A landscape with many valleys, sampled at points; each row gives a point and its height.
From any point a ball takes the steepest step (drop divided by distance) to one of its 3 nearest points. It stops when none of these is lower. Distance is the straight distance between rows; heights are no part of it.
k_51: [ -2 -14 -34   8  43 -15  -1  -9 -49]  h=619
k_182: [ 13   4  14 -22 -19   4   0  22  23]  h=217
k_981: [-20   1  -4  24 -24   2 -13 -12   9]  h=118
k_57: [-21 -11  -3  27   6   5  -7 -30   2]  h=135
k_521: [-24   5 -17  18 -39  -4 -27  15  -5]  h=249
k_245: [ 26   6 -10 -39  -2  -1  -2  45 -20]  h=143
k_892: [ 34  -8  21 -35  38  25  22  -5   0]  h=74
k_443: [-24  -1  18  40  -2   1  12 -44  32]  h=461
k_640: [ 18  -6 -24 -22  29  -7  -2  22 -41]  h=308
k_803: [ 45  -1  12 -49  46  20  21  17 -24]  h=725
k_935: [ 12  10  50   0  22   3  46 -35  54]  h=832
k_87: [ 30  -8  -2 -29  43   6  13   6 -31]  h=512
k_63: [-31   3 -17  29 -25   1 -20  -6 -10]  h=144
k_842: [ 11  -7   7 -12   3   6   4   2   7]  h=238
k_269: [-10  -4   9  20  -1   6   0 -24  20]  h=161
k_674: [-35   6   6  42 -18   2  -2 -38  20]  h=494
k_18: [ -1   5 -39  -5   0 -21 -13  35 -47]  h=50
k_636: [ 25  -2   2 -34   2   6   2  27  -7]  h=302
k_170: [-12   5 -23   2 -35 -10 -25  29 -17]  h=92
k_544: [ 16   2  17 -21  -7   6   8   9  24]  h=95
k_733: [-20  12   2  24 -42  -2 -16   0  24]  h=148
k_131: [-13 -11  18  32  13   4  15 -49  28]  h=386
k_148: [ 34   1  17 -40  21  20  13  16  -2]  h=503
k_430: [-13  -1  -6   7 -24  -3 -13   6   0]  h=86
k_98: [ -3 -11  11  13  20   7  11 -38  17]  h=252
k_418: [-32  23   7  28 -64  -5 -15   8  32]  h=179
k_610: [ 32  -7  -8 -34  41   7   7  20 -31]  h=455
k_940: [-14  -9  -9  16  -6  -1 -13  -9  -9]  h=115
k_268: [-12  -2 -41  10   3 -18 -19  15 -49]  h=137
k_320: [-25   2 -29  15 -23  -7 -27  12 -28]  h=253
k_499: [  6   4  -7 -16 -18  -7 -10  26  -4]  h=273
k_504: [  7 -13  -3  -2  23   2   0  -6 -16]  h=287
k_235: [  3  -2 -44  -5  28 -24  -3  21 -54]  h=192
k_614: [  3  11  25 -10 -39  -2   3  15  39]  h=285
k_115: [  1   9  34   0  -6  -2  23 -19  46]  h=713
k_609: [  4   4  39   5   5   2  32 -25  46]  h=801
k_689: [-30  -6 -13  30  -7   0 -18 -23  -8]  h=123
k_853: [ 20 -18   2 -16  50  13  14 -15 -20]  h=484
k_685: [-17  21  28  24 -35  -7   5 -11  48]  h=472
k_352: [ -4  29  37   4 -36  -9  16   1  56]  h=397
k_705: [ 19   1 -14 -27   3  -5  -3  39 -24]  h=41
k_837: [ 24   5  -1 -35 -17  -3  -8  40  -3]  h=218
k_523: [ -7   0  34  19  18   0  29 -44  42]  h=568
k_977: [-43  16 -17  36 -59   3 -29   7  -1]  h=51
k_561: [ -9  -8 -26   5  -2  -8 -16  10 -27]  h=191
k_176: [  0 -20  -7   7  32   3   2 -25  -9]  h=309
k_129: [ 16  -8  29 -14  26  14  24 -24  23]  h=559
k_891: [ 18   3 -26 -19  12 -14  -6  34 -38]  h=201
k_111: [-13   5   5  12 -29   3 -12   1  21]  h=125
k_666: [ 16 -15 -18 -10  51   2   3  -7 -36]  h=567

For each start below, name the point where the ball stops.
k_176 | k_430
k_609 | k_430
k_935 | k_430
k_666 | k_544
k_640 | k_705
k_352 | k_544
k_443 | k_430
k_837 | k_705
k_51 | k_18
